Each row is a point on a landscape with many peaks, with its height.
A climber steps from a point to whichever of its 2 nearest points has the largest rise for the distance, and stops where none of them is higher. Distance is the straight distance between rows; heights are no part of it.
noz h=560: [110 121 188 121 154 129 122 155 131 101 138 132 130 137 165 159 111 163
 124 184 126 164 131 137]
limod h=284: [ 89  70 120 148 142 111 132 102 136  91 149  74  80 109 154 149  78 111
 106 125  97 104 137 180]
luze h=222: [135 132  77 113  92 100 133 148 148 165 140 106 135 156 116 100 116 102
  74 107 105  87 135 178]
lupib h=366: [143 126 118 171 113 151 127 127 110 149 151  97 171 142 130 146 172 130
 145 142 154 151 166 153]
Dup h=365: [181 115  94 156 137 135  89 160 154 178 111 159 149 103  81 186 160 147
 120  38 183 118 145 118]
bonot h=159: [140 144 127 178 197 108 108 152 122 139 121 127 132 116 178 162 176 145
 104 135 157 124 143 113]
fot h=530: [175 117  96 156  51 124 127 153 159 108 177 142 134 150  99 168 107  78
  61 115 153 144 148 136]
pono h=137: [163 115 140 150 124 118 138  95  92 156  78  75 146 144 127 129 139  93
 100 113 127 131 113 132]
tusiz h=352: [154 154  66 145 107 132 144  89 119 151 131 192 133 157 135 130  99 159
  92 101 134 129 143 105]
kot h=328: [115 148 191 162 121 109 153 115 114 119 106 200 145 129 164 124 129 110
 169 139 128 141 129 125]
Vuvo h=235: [131 135  89 160  69 120 114 159 127 144 135 185 157 136 129 138 148 178
 125  84 196 108 140 121]
mugu h=397: [170 122 141 129 158 155  97 153 146 123 148 105 159 161 122 111  97 161
 170 160 134 136 158 148]
sobil h=252: [157 115  50 151 104  87 149 121 162 120 143 164 135 178  70 129 122 119
  91 101 153  79 157  92]
kof h=132: [138 100 140 133 127 137 166  76 146  98 112  82  83  84 153 167 139 124
  77 156 140 126  88 170]
gat h=301: [ 94 131 110 119 104 133 110 132 134 138 140 101  95 124 156 133 122 122
 130 145  96  69 125 193]
lepi h=329: [114  97 116 114 115 152 183  96 140  91 100  57  86 153 143 142  88 136
  95 136 134 145  93 115]
Tek h=539: [141 146 148 143 141 163 116 149 134  87 120 114  99 138 170 136  86 165
 148 184 136 133 114 111]
miras h=294: [125 125 146 127  95 121 143 130 124 147  92  98  85 141 172 142  77 133
 118 145 165 131 110 166]
Sazu h=227: [136 113  84 147  39  87 130 112 157  86 162 109 123 143  79 146 116  85
  58 153 140  84  88 151]
litu h=555: [183 108 103 153  53 106 145 157 173  84 170 108  61 141  85 162  85  57
  53 130 138 118 163 129]
Nok h=215: [168 126  77 186 146  77 124 154 181 163 144 155  98 178  92 136 106 131
  50  96 130 125 179 100]
ziva h=199: [ 82 103 173 120  90 133 114  92 111  57 106  75  49 100 111  66 112 168
  94 132 112 111  81 152]
Vivid h=531: [ 83 147  52 146 121 146 119 135 137 154 138 139 138 159 127 133 160 137
 104  99  82 125 151 125]
Sagu h=364: [139 133  76 137 142 122 136 110 145 164 100 206 140 138 134 130 102 166
 136  63 146 107 133  84]
kopo h=400: [162 120 135 111 129  93 151 104 145 127 145 146 145 150 139 160 107 115
 147 121 190  73 115 151]
nomef h=446: [110 149 153  80 175 120 126 115 115 108 147  91 119 112 116 114 126  66
 196 186 124  98  82 130]
munet h=188: [139 156 135 148 184  98 142 153 159  97 115 182 151 169 142 117 116 132
  96  91 129 128 131 101]
masi h=237: [103 174 116 113 100 140  91 148  89 153 121 209 153 112 123 121 163 128
 182 111 143 143 106  97]
les h=463: [149 174 163  78 169 123 122 163 112 112 111  67 112 104 128  98 160  84
 187 172 147 110  92  94]
buko h=244: [110 155 147 103 179 119 149 133  71 115 126  92 117  95 167  84 134  80
 117 155  95 178 136 104]
zilo h=118: [139 109  43 146 125 120 138 152 165 118 157 199 120 132  22 135 139 191
 165  51 196 107 151 118]
seg h=144: [113 140 132 160 168 134  97 163 105 141 173 224 142  90 122 103 134 178
 206  88 169 133 141  81]
Rol h=277: [145 148 101 133 164 122 105 166 135 115 106 182 170 136  88 132 182 161
 103  62 132 151 159 101]
bodon h=170: [135 110 105  93 110 134 136 130 132  57 129  78 149 133 110 103  87 128
 108 134 116 133 120 151]
dani h=162: [120 124 151  71 179 131  88 143 116 168 112 142 175 131  98 124 143 113
 192 116 100 138 147  66]
lop h=643: [128 160  64 132 168 136 110 135 148 211 107 216 123 118  99 124 144 156
 154  81 143 159 118 132]
kib h=402: [123 114 135 120 155 117 149 119  95 103 133  85 150 157 130 155 142 118
 173 164 166 122 137  84]
Tiso h=168: [146 139 170 149 199 121 115 137 106 146 124  93 123 108 169 130 159 142
 127 150 102  99 168 133]
ret h=307: [111 113 137 110  99 190 106 121 116 131 136  82 110 107 180 138  78 121
 122 129  97 137 100 136]
tovo h=218: [103 150 206 110 127 145 137 136 109 142 148 112  87  75 168  62 145 119
 127 178  65 162  90 134]
kote h=169: [132 128 176 112 152 148 129 101 160  68 133 111  79 150 121 148  95 165
  96 199 126 154  66 126]
figu h=298: [122  93 134 160 164 120 134 135 123 120 152  64 108 150 174 128  83 133
 109 121 124 123 148 132]
Rov h=331: [125 119  76 149 102 153 128 136  88 163 156  97 170 134 158 135 138  99
 127  72 157 130 127 114]
ruzi h=154: [121 147 122 158 158 123 116 143 119 142 149 177 152 149 122 107 149 154
 189 118 158 117 146 105]
nor h=217: [108 128 104 135 165 135  98 148  78 189 119 171 144  92  98 105 171 154
 190  70 142 145 165  76]
Gog h=504: [172  97 191 127 139 146  96  85 117  78 125  60  71  90 107 124  98 124
 111 127 134 105 109 170]
govad h=166: [161  94  94 130  90 143 155 108 164  81 128 114 157 129 145 115  62 112
 129 123 119 128 132 163]
tir h=342: [ 96 123 116 172 169 125 168 140 134 178 131 141 128 179 123 146 181 155
 149  78 158 149 171  86]
dolon h=484: [157 172 118  95 168 141  98 163 122 141 120 117 147 105 137 137 152  97
 198 162 164 113 102 108]
zunuz h=458: [131  71  95 155  91 143  85 142 149 133 159 131 172 135  91 180 145 140
 106  86 110 108 189 103]
fefaz h=84: [172 130 112 138 117 116 175  93 188  76 114  89  98 141 103 131 137 109
  79 119 121  58 120 154]
nele h=533: [ 96 147 120 135 106 127 153  96 134 148 121 159 145 150 126 115 147 105
  81 116  59 145 118 164]
Noze h=466: [143 128 144 145 114 110 149 141 136 137 125  69 106 198 121 120 142 127
 123 109 163  99 173 131]
Mosu h=403: [164 101  71 120 132 124 122 149 141 191  79 176 158 114  68 127 148 197
 122  64 165 156 167 122]
pifes h=330: [146  74 131 163 109 127 158  80 185 135 171 113 121 140 106 151  84 134
  83 176 126 129 104 183]
nozab h=465: [139 108  92 196 132 166 119 141 160 124 135  93 161 123 157 131 144 153
  92 142  93 135 147 149]
tuv h=95: [137 108 119  93 143  94 143 121 103 121 135  64 129 110 166  94  83 141
 113 164 175 122 118 159]
Lag h=94: [160 119  87 137  98 128 102 109 132 158 144 192 188 125  95 177 131 120
 150  98 164 114 133 141]
fesum h=125: [ 96  83 151 158 136 151 141  57 129  74 128 106  67  50 130 151 130 131
  90 180 135 147  61 186]
Dazuz h=120: [ 98  58 177 177 106 131 129  74 129  89 155  91 109  85 125 128 126 142
 110 174 125 123  80 194]
mase h=131: [139 136 165 121 111 106 153  79  77 135  95 104 121 152 135 127 107 102
  94 148 134 149  78 120]
bes h=492: [105 137 123  94 119 134 149 119 111 162  80 119 106 172 140 151 130 138
 143 118 120 122 154 103]
Tifo h=182: [154 151 129 130 157  94 140 110 129 106 138 152 122 175 126 135  90 132
  58 120 135 116 106 100]
Zabo h=350: [156  95 127 125  95 162 154 131 159 112 102  80 106 131 147 115  95 172
  76 142 109 167 145 165]
Beve h=370: [145 135 111 152 144 136 128  92 112 104 128 149 173 175  76 139 167 103
 169 100 132 140 154  96]
fir h=271: [ 83 145  84 128 142 105 129 140 132  87  94 191 197 133 115 144 153 117
 151 125 123 135 132 124]
sibil h=578: [110 146 204 134 174 133 110 160 133 157 137 111  94 107 168 106 146 117
 186 155  81 109 130  52]
Gik h=424: [124 115 153 103 153 120 130 112 119 116 169 105 157 150 113 135 124 106
 174 146 146  82 110 139]
gebi h=245: [ 88 134 157 109 121 139 143 111 122  52 107  92  58  92 112 125 135  87
  82 121 127 160  69 173]
Neza h=172: [129 145 133  91 149 144  72 148 115 131 113 121 154 167  94 115 141 150
 156 116 102 113 158  87]
modop h=77: [150 182 173 100 148 137 136 169 155 151 121 103  69  78 163  74 124  91
 202 194  94 148 105  85]
rak h=247: [101 139 159 134 140 115 172 126  87 103  98  87 137  85 179 107 168 106
 115 155 116 155 105 123]
Kisam h=441: [141 163  77 146 119 169 126 140 148 151 131 159 123 189  76 130 169 133
 154  52 152 156 141 110]
safup h=372: [155  99 154 133 120 149 140 102  99 122 144  76 137  88 146 143 131 118
  70 148 106 171 149 202]
fudin h=213: [114 144 190 173 119 141 104 117  87 140 122  82  77  97 155  64 135 118
 140 175  89 144  88 142]
nonim h=467: [132 162 123 114 107 151 135 128 126 157 142 123 114 201 102 145 151 119
 138  92 145 125 153 109]
sagi h=178: [110 111 118 161  76 126  93 143 131 169 150 153 200 143 130 134 142 163
  90 113 135 134 100 112]
Sopas h=607: [119 157 124 149 166 144 121 152 143 200  80 191 121 134 127 132 146 102
 186 102 147 167 116 127]
Sez h=327: [ 85 100 176 105 105 106 124 107 113 102 102 131  84  90 137 131 106 135
 170 196 117 119 126 183]
Gama h=143: [108 123  99 182 122 143 122 162 126 148 154 162 141 144 123 138 149 139
 207  97 173 135 164 163]
Gar h=181: [119 155  99 100 137 148  84 158 156 132 112 140 141 194 103 141 102 154
 146 128 122 139 129 107]
fiv h=76: [154 113 124 155 111 140 153  93 176  62 131  75  80 111  83 116 146 106
  61 133 128 102  61 186]
vel h=308: [158 159  95 112 116 153 142 133 133 100 160 159 147 156 123 118 142 155
 105  98 113 104 186 134]
pog h=140: [122  91 171 121 142 128 180  80 111 107 120  91 102  70 171 121 127 164
 115 187 151 116  89 150]
gavun h=176: [137 137 144 154 156 112 136 102 145  91 137 117  91 141 146 143  98 141
  47 157 115 141  98 136]
Nes h=216: [133 109  98 155  80 103 133 112 164 105 140 127 145 160 111 166  88 129
  97 148 163 107  81 132]
gurod h=316: [ 84 115 127 116 100 117 110 102 112 104 133  80  70 122 123 132 105 113
 158 183 127  95 104 208]
Sonag h=356: [178 132  63 161 138 127 154 105 139 101 132 141 162 157  70 133 156  95
 144  98 139 121 191 138]
tesun h=73: [104 185 139  80 145 102  82 141  84 147 125 157 109 107 140 117 134  91
 179 137  86  74 135  88]
zagub h=362: [165  84 136 118 115 155 120 104 158  96 130  84  90 116 113 126  49 159
  87 174 122 164 116 174]
fuv h=126: [107 119 208  90 136  94 147 108 114 130 134 130 118 138 139 134 106 116
 114 159 142 147  70 128]
ligo h=348: [150  47 122 155  96 110 145  85 173  97 147  95  66 104  86 129  49 135
  70 180 147 146 117 189]
rogor h=155: [153 119 146 149  98 122 175  99 148  97 116 115 157 149 128  98 141 147
 113 145 131  89 108 141]
tuk h=525: [174 104 122 147  93 117 136 143 180  85 142  99 106 142  93 135  96  97
  71 130 102 113 171 166]
baf h=96: [195 130  86 131 112 126 144 116 150  89 148  84 122 136 104 143 138  95
  91  94 138  62 158 119]
madug h=335: [140 150 165 142 133 104 154  85  95  95 120 177 108 128 167 101  86 131
 141 161 120 144 145 156]
Mov h=112: [112  82 161 167 122  95 102 108 115 131 135  83 156 106 128 117 119 121
  97 164 118 125  77 181]
puf h=385: [128  97 114 125 115 121 160  93 109 111 148 106 176 177  96 153 136 111
 134 126 144 140 146 110]
tupu h=261: [120 128 183  74 126 120  91 167  86 169 105 124 150  72 170 132 136 105
 160 127 123 143 165  87]
sabe h=273: [133 133 180  89 103 130  82 140  78 164 129 138 161 109 147 132 166 137
 145 131 121  94 157 133]
Tuseg h=258: [137 142 151 102 119 124 140 130 157  56 102 132 108 102 136 134 123 130
  85 135 115 115 111 194]
nit h=240: [112 186 144 112 148 129 125 135  76 123 137  86  85  78 176 101 169  93
 152 186  77 151 133  78]
giri h=133: [103 104  71 155 132 129 106 159 143 142 153 190 128 129  64 154 149 177
 198  70 191 129 184 144]
detor h=71: [137 190 144  77 156 159 120 164 161 163 131 144 109  93 147 103 146 105
 230 179 108 146 126  62]
gani h=257: [ 98 166 123 167 134 154 110 144 137 164 104 212 140 117 133 115 176 140
 141  50 108 127 114 110]
tif h=82: [146 124 189  81 167 155 162 136 148 117 118  76  90  54 161  86 107 105
 193 188 113 149  95 116]
bif h=201: [123 109 129  97  98  90 136 125 163 126 119 136 140 189  69 141 101 120
  52 154 104 137 123 160]
zofar h=106: [161 150 105 125 110 138 123 107  91  83 149  99 125 146 144 148 116 100
 132 101 159  80 145 111]
Pozep h=468: [111 142 120 109 162 164 112 137 145 186 111 161 138 137 133 140 179 188
 159 129 120 104 142  87]
fori h=306: [164 125 105 110 118 122 113 138 150 139  74  97 112 163 137 146  76 142
 126 130 164 116 127 124]
ledo h=229: [151 107  95 153 116  84 144 167 171 138 161 106 108 187 108 158 116 140
  51 140 159 139 168 117]
bura h=516: [110 140 145 115 141 128 121 118 131 161 122 135 151 125 137 117 125  96
 130 126  95 135  90 155]
tik h=51: [ 88 137 172  96 140 106 176 122  91 125 123  85 153 135 126  92 156  63
 178 120 118 131 108 121]
zub h=272: [142 143  91 153  87  69  95 114 127 165 151 180 149 147 110 124 122 141
  75 115 121  65 154 146]
sot h=192: [ 84  80 186 147 148 125 123  73 132  76 132  94  38  97  99  63  91 137
  73 105 127 141  96 179]
lim h=67: [109 176 190  86 155  90 106 115  87 139  99 125 100 141 119  90 152 107
 160 151  79  94 123  77]
kabut h=103: [119  89 115 116 123  99 126 119 129 138 151  80 141 150 121 101  84 154
  89 169 122 103  97 178]
getor h=303: [ 92 114 154 128 136 100 114 155 110 129  73 130 147 123 140 137 152 116
 187 166 110 111 151 129]
pabaz h=324: [106 111 170 141 181 138 168 119 130 174 132 131 126 155 168 148 128 135
 144  87 127 138 163  83]
nugat h=249: [ 57 126 175 113 139 116 155 118  99  50 103  94  49  63 156 108 139  87
 126 148 116 157  84 128]
zesup h=502: [101 132  50 107 146 176 106 119 155 163 120 164 142 145 116 162 166 164
 129 103  93 111 122  98]
Tok h=577: [107 163 140 144 191 145 117 177 131 192 128 201 103 103 122 149 166 130
 210 132 149 187 149  94]
Delar h=615: [100 129 218  89 157 109 123 139 128 135 140 112  94  88 138 120 119  91
 152 190  83 146 100  55]
mesi h=194: [187 143 113 175 142 119 138 156 160 104 100 146 131 173 123 107  96 140
 107  85 151 141 158 117]
Kefa h=286: [ 89 161 133 129 120 149 126 145 131 122 166 154 115 122 173 115 132 121
 177 153  98  99 138 167]
Dek h=442: [124 120 101 140 174 170 146 142 153  95 136  95 153 123 160 134 156 154
 139 160 103 128 155 145]
Tam h=239: [167 125  80 170  53  89 155 106 161 111 163 146 130 182  60 119 118  97
  74 147 121  89 132 123]
dov h=267: [130 164  96 147 166 157 104 174 141 129 128 203 157 107 131  98 156 177
 126  35 117 153 136  93]
meda h=500: [ 99 125 190 149 124 150 150 148 127 131 125  57 110 175 144 109 142 121
 153 119 126 118 128 125]
budug h=420: [125 136 130 122 163 176 129 176 146 125 124 114 160 126 131 112 144 134
 206 173 116 149 139 133]
Faro h=313: [155 118 103 147 145 122 145 101 164 157 151 159 135 135 142 159 105 159
 103 183 133 129 119 167]
Gase h=449: [140 181 175  63 122 140 161 128  95 115 123  66  76  70 145  72 158  65
 173 176 128 138  97 114]
Nam h=241: [ 76 127 101 118 136 128 119 147  86 179 118 155 142  95 160 190 159 120
 171  81 153 141 166 100]
nom h=343: [140 162 117 129 122 125 130  97  90 138 141 167 127 154 158 141  88 121
 119 120 137 141 151 142]
sarem h=147: [143 137 144 155 135 133 189 108 125 134 117 105 138 119 175 105 151 151
 135 171 154 106  96 141]
kitin h=116: [115 129 101 113  97 114 147  80  99  81 166 114 108 133 145 156  99  93
  89 137 129 112 103 161]
nev h=290: [103  98 134 159 153 126 116 162 123  97  81 147 157 133 148 144 146 138
 179 118 119 141 172  88]
tum h=361: [117 110  80 130 127 129 161 111 123 177 105 156 136 164 113 153 135 150
 141  66 146 163 197 107]
zerep h=104: [156 127  70 117 103 132 123 108 156 126 149 211 170 145  55 144 139 172
 163  78 184 100 133 117]
goga h=505: [171 156 161  99 173 132  85 125 114 117 110 122 140  85 161 160 109  97
 166 166 138 110  87 126]
pef h=238: [132 165  84 139 128  98 125 155 154 159 139 135 129 163 109 121 156 111
  96  57 141  80 150 159]
fufa h=586: [ 79 110 207 128 150 124 118 124 121 123 157 135 100 108 163 146 111 138
 151 198  86 140 114  99]
gof h=291: [152 140 120 106  89 124  94 120  97 167 131 167 163 122 115 120 137 159
 116 109 126  83 181 157]
fod h=266: [104 161 113 118 146 107 127 139 121  95  92 167 143 137 145 182 135 105
 130 136 146 148 115 111]
Guk h=315: [ 85 118 173 108 121 129 139 150 144 128  97 114 109 123 141 155 137 120
 209 201 121 128 128 164]
togel h=204: [152  73  78 176  69  92 117 130 174 131 157 127 167 148 105 148  96 132
  70 133 133  98 114  89]
Deru h=347: [156 108  79 175  93 130 121 134  98 160 165 114 144 153 125 168 146 104
 126  93 176 159 183 128]
lat h=336: [ 49  85 186  83 109 120 136  96 123 109 120 116  67  83 122 102 101 149
 120 188 125 160  83 181]
Nul h=246: [ 89 151  98 159  95 128  83 166 107 151 116 195 156 117 110 142 178 153
 143  64 149 135 129 122]
Tur h=171: [116 109  89 120 139 131 124 175 164 135  94 154 164 167 119 130  92 168
 170 116 175 120 139 108]
darob h=232: [103 159 152 118 128 151 133 132  98 141 153 117 135 129 161 102 148 116
 169 174 114 148 129  81]
nibi h=209: [107 159 134 170 144 135 119 117 119 177 147 186 144  98 173  89 151 107
 183 123 103 117 106 124]
res h=251: [129 140  87 130 157 129 125 169 141 130 152 155 151 146 147 187 129 147
  80 125 161 178 144 111]
saf h=608: [137 184  64 134 162 132 102 125 138 166 102 195 110 158 102 153 171 119
 132 103 120 143 125 141]
gunu h=340: [105 129 136 108 128 160 175 105 146 100  99  74  94 127 155 101 121 169
  98 156  89 147 106 141]
sol h=248: [124 139 116  73  99 144 143 127 141  62 116  83  74  85 121 114 122 114
  45 121 125 143  99 184]
podan h=230: [ 79 121  77 128 144 137 113 110  94 206 122 189 126 104 108 166 174 153
 195  82 154 151 144  97]
tige h=259: [ 93 168  95 117 165 119 138 175 114 123 123 176 150 132 154 156 167 146
 132 124 177 161 147  87]
ludi h=280: [105 107 106 156 136  93 107 142 105  87 110 179 187 122 113 171 156 136
 154 111 138 116 178 106]
ketom h=151: [130 123 118 163 154  81 117 153 118 136 124 103 147 129 151 138 145 129
  68 143 139 131 129 156]
Met h=191: [136 110 121 100  91 121 109 166 187 126 103 130 157 188  78 135 101 144
 100 125 116 133 140 125]
rebip h=534: [102 139 187 137 146 152 135 174 130 147 148  88 118 136 168 134 171 126
 151 103 113  94 126  82]
posez h=184: [112  67 157  99 111 130 151  83 161  91 127  90  70 100  82  48  66 153
  75 109 119 148 108 196]
Nute h=223: [125 116  93 176  69 118 135 160 179 111 140 172 155 144 129 177 121 127
 114 104 161  97 128 129]
bik h=311: [118  92 139 123 174 120 137 155 125 158 136  97 151 145 167 137  96 120
 120 103 129 169 139 105]
Lubin h=512: [ 93 121 134  83 111 128 171  91  95 143 105 103 107 147 160 120  88 147
 136 158 110 132 122  92]
Bova h=391: [162 125  99 155 166 130 104 162 121 171 137 150 135 139  77 138 162 145
 138  27 210 147 133  92]
Lusa h=111: [143 155 147 107 133 139 151 102  94  78 153  94 100 109 166 142 110  97
 129 144 136 123 124 137]
zavu h=382: [163 134 121 126 154 129 157  89 134 158 120 176 158 119 164 146 124 122
 155  92 152  95 120 108]
daga h=265: [ 97 161 156  92 116 145 123 168 151  81 126 124 112  93 166  98 120 145
  81 161 116 130  80 183]
milol h=527: [108 138 122  85 136 127 131  88  93 135  95 109  91 103 169  93  75 122
 122 147  94 107  78 111]
mip h=436: [138 120 109 109 130 140 110 159 139 203  99 167 157 119 121 133 166 213
 137 111 147 121 171 124]
tar h=540: [124 131 154 153 177 140  97 144 115 159 127 183 172  62 153 121 164 140
 170  97  98 145 138  41]
ves h=401: [153  93 100 121  54 129 154  94 123 129 132  60 129 128 105 135 115 120
  77 157 136 145 111 176]
vika h=256: [ 62 113 157 112 137  88 166 146 101  69 109 102 108 100 183 120 106 102
 119 147 128 144  91 124]
voz h=377: [166  88 153 115 109 164 107 112 145 117 131 102 146 149 123 139  70 159
 138 167 121 137 129 140]
nibun h=375: [152 107  32 168  91 156 133 149 182 170 154 150  94 160  35 163 167 151
  95  81 146 165 197  86]
tuzi h=121: [105 102 168  83 116  95 146  90 105  82 143 118 121 114 121 156  82 103
  68 143 137 128  90 152]
Votin h=497: [146  90 108 129 113 170 111 108 126 137 153 105 171 148 118 164 121 157
 105 110  98 122 165  74]
Lufu h=44: [142 178 220  91 154  78 125 166 108 121 130 145 123  91 163  76 130  53
 173 142 115 142 120 102]
Zava h=292: [164 135 105 112 161 117 140 148 130 119 122 141 149 141 113 135 167 152
 118  51 151 102 191 108]
ven h=325: [172 160  64 125  85 156 127 140 139 107 169 161 124 166  61 157 152 126
  98  81 138 128 201 105]
voro h=228: [111 184  94 134 147 125 123 152 107 179 120 219 133  94 113  91 176 148
 210 114 168 157  86  68]
bazud h=428: [147 131 159  66  89 158 137  74  95 121 101  79 111 125  98  85 121 143
 109 165 112 150  81 158]
Fif h=274: [ 87 139 177 128  96 148 157 157 143 114 148 127 132 108 178 117 142 134
 128 145 109 127 107 157]
pasi h=559: [101 151  94 121 115 138 131 127 135 160 152 183 152 128 124 153 177 131
 105 123 103 127 152 165]
Nuze h=79: [109 156 129  91 131 122  74 116  74 112 155 161 146 128 131 130  92 116
 138 119  96  98 124 106]
rono h=91: [116 114 162  59 126 109 127 145  96 127  95  68 120  86 161  84 101 127
 159 184 138 122 112 146]
tulun h=85: [134 115 140 110 112 132  81  98 105 156 145 156 178 119 129 168  97 116
 153 123 135 106 115 121]
dum h=438: [129 156 189  68 118 151 150 101  91 120 120  68  64 120 128  81 129 118
 134 163 139 141  90 146]
pifo h=584: [142 169  92 144 143 135  95 134 139 113 121 196 139 135 112 163 154 127
 104 130 112 150 152 168]
Soneb h=164: [142 150 150  86 116 159 155 133 150 102 124 102 117 147 135 135  86 146
 101 170 153 174  72 138]
bab h=415: [140 154  99 152 158 158 103 144 116 166 115 146 122 154 104 118 161 148
 155  33 150 124 117  66]
Revag h=542: [117 149 169  80 147 143 119  85 104 129 121 114  64  64 154 109  91  85
 126 153 109 131  47 133]
pudo h=136: [108 110  92 156 159 145  95 134 115 147 178 221 130  98 113 158 127 176
 171  49 149 141 158  93]
Ludov h=412: [122  65  64 169  89 133 117 164 188 174 158 150 143 163  51 161 153 161
 114  86 118 139 186  91]
tidov h=219: [102 177 131 152 152 126 124 163 133 167 146 197 141 105 140  79 150  93
 225 130 123 142  96  69]
dite h=416: [167 125 111 101  92 129 156  70 132 123  87  90 130 135  98 110 136 129
  59 164  97 147 100 163]
sopi h=318: [129 130  88 118  98 152  99 138  93 135 108  87 147 116 164 143 109 104
 124 114 113 137 117 114]
tul h=508: [160 133 113 121 117 138 123 125 153 127 168 139 159 154 105 157 113  86
  98 115 137 134 125 162]
Zenu h=493: [160  83  95 174 128 123 151 131 182 133 132 108 145 148 122 114 126 136
  86 126  99 106 155 158]
paz h=568: [122 111 142 153 131 151  97 133 100 139 162 175 196 103 165 134 134 142
 149  96 110 138 143  78]
Nalob h=384: [156  97 141 149  77 140 127 121 118 110 125  85 177 118 125 140 140 108
 109 141 127 156 139 178]
nesu h=163: [136 134 121 142 103 133 125 135 136 103 113 148 168 159 123 116 129 156
 164 137 153  98 119 115]
girap h=243: [130 127 100 141 110 111 142 166 157 147 171 173 131 169 111 162 154 170
  76 113 173 160 183 118]
beb h=190: [163 104  89 177  89 127 110 137 152 141 143 134 179 151 106 118 140 159
  76  84 145 106 118  84]
Nane h=264: [113 137  52 143 124  83 137 124 139  88 115 167 163 173 109 143 116 116
 125 124 132 105 145 123]
Rinur h=205: [110 133 180 140 100 158 110  97 105  92  97  75  73 102 138  97 132 151
 111 156 102 118  51 128]
Fege h=260: [ 94 138 131  98 128  93 166 148 124  80  83 145 152 107 174 144 106 122
 102 143 125 153 110 132]
Kab h=532: [142 103 100 142 143 157  89 104 104 178 157 146 184 137 114 136 147 164
 136  93 117 139 144  97]
Luraf h=198: [123 130 148 160 129 137 139  79 101 176 159 141 142  91 178 112 133 122
 178 167  96  95 104 150]
fekin h=189: [141 115 192 126 145 138 117  72  89 128 152 121 140  69 162 103 133 120
 151 164  75  91 123 124]
Fosi h=255: [145 164 117 158 117 102 100 119 122 165 132 129 105 166 130 136 148 138
  84 115 130  77 132 138]
zefo h=346: [174 124  61 135  88 123 141 142 194 137 162 188 110 187  24 178 158 117
  88 105 132 142 199 101]
dedof h=65: [139 163 148  86 174 153 103 173 144 127 121 145 142 121 150  98  93 105
 191 135 107 143 111  70]
rebav h=319: [138 113  97  93  83 129 155 127 138 108 103 100 106 161 135 167  79 138
  82 126 144 128 131 102]
Tesag h=358: [138 116 152 139 105 138 115 121 138 108 154  88  88  90 128 124 125 110
  82 150 123 141 110 241]
disit h=378: [151  98  65 127 115 137 150 159 166 147  94 152 159 151  89 125 138 151
  96  74 131 165 185 107]
tuse h=62: [110 166 156 144 159  87 121 132  94 137  76 139 138 148 125  68 160 113
 162 112  98  98 120  83]
lopu h=153: [131 123 135 102 190 151 114 138 135 152  95 134 173 107 131 153 142 109
 152 119  67 139 154 112]
lesu h=250: [105 130 151 130 111 130 119 142  72 176 101 126 133 103 183 149 135  84
 171 113 117 152 160 115]
pofo h=57: [104 147 132 126 138 112 124 160  98 142 123  90 159 163 123  69 144  94
 164  97 110 112 117 122]
vona h=496: [141 106 183 125 141 118 135  95 134 124 152 131 133 143 120 130 104  81
 108 120  99 136 117 178]
ginan h=145: [150 141 150 114 168 127 133 129 105 175  71 107 169 111 141 121 177 111
 124 102 114 136 137 119]
kidop h=177: [133  80 139 105 104 139 125 102 117  66 133  53 129 109  81  53  86 136
 100 137 107 156 112 187]
bib h=86: [119  97 210  93 154 109 121 163 136 103  99  76 103  56 149  66 102 119
 173 175 134 120  83 162]
roru h=526: [156 131 177 115 149 135  84 108  88  97 113  81  93  70 142 121  87 110
 135 164 129 121  70 155]
Sas h=203: [183 106  74 188 147 106 123 158 171 119 123 137 117 158 115 107 100 136
  92  57 118 108 198 116]
dusa h=225: [123 161 198 115 115 138 156  94  85 131 138 133 106 106 137 103 139  95
 164 184  93 164 106 121]
Zuzop h=47: [ 99 149 188 105 126  90 149 143 105 115 133 114 124 105 146  87 136  48
 226 139 118 125 123 100]
midu h=179: [127 110 207 131 160 100 117 116  98 133 110 108 112  78 160 119 125 137
 158 168  98 103 169 142]
Somiv h=210: [106 131 105  87  59  98 129 133 150 111 117  98 116 152  90 113 116 135
  53 134 103 109 135 166]
bufim h=345: [100 112 162 118 134 142 126 111 108 127 158  87  88  80 144 101 100 132
 111 177 115 159 100 198]

Call two points neighbours if one is among the 2 nearest of the other. Go from one point of each pair to the other, from neighbour to neighbour, staying as high as possible. Name the lowest point that can't be avoided.
lop and litu => vona
Delar and Revag => Noze
gof and paz => nor

For each start below, name the point where the climber stops.
Luraf => paz
Nute => paz
figu => lop
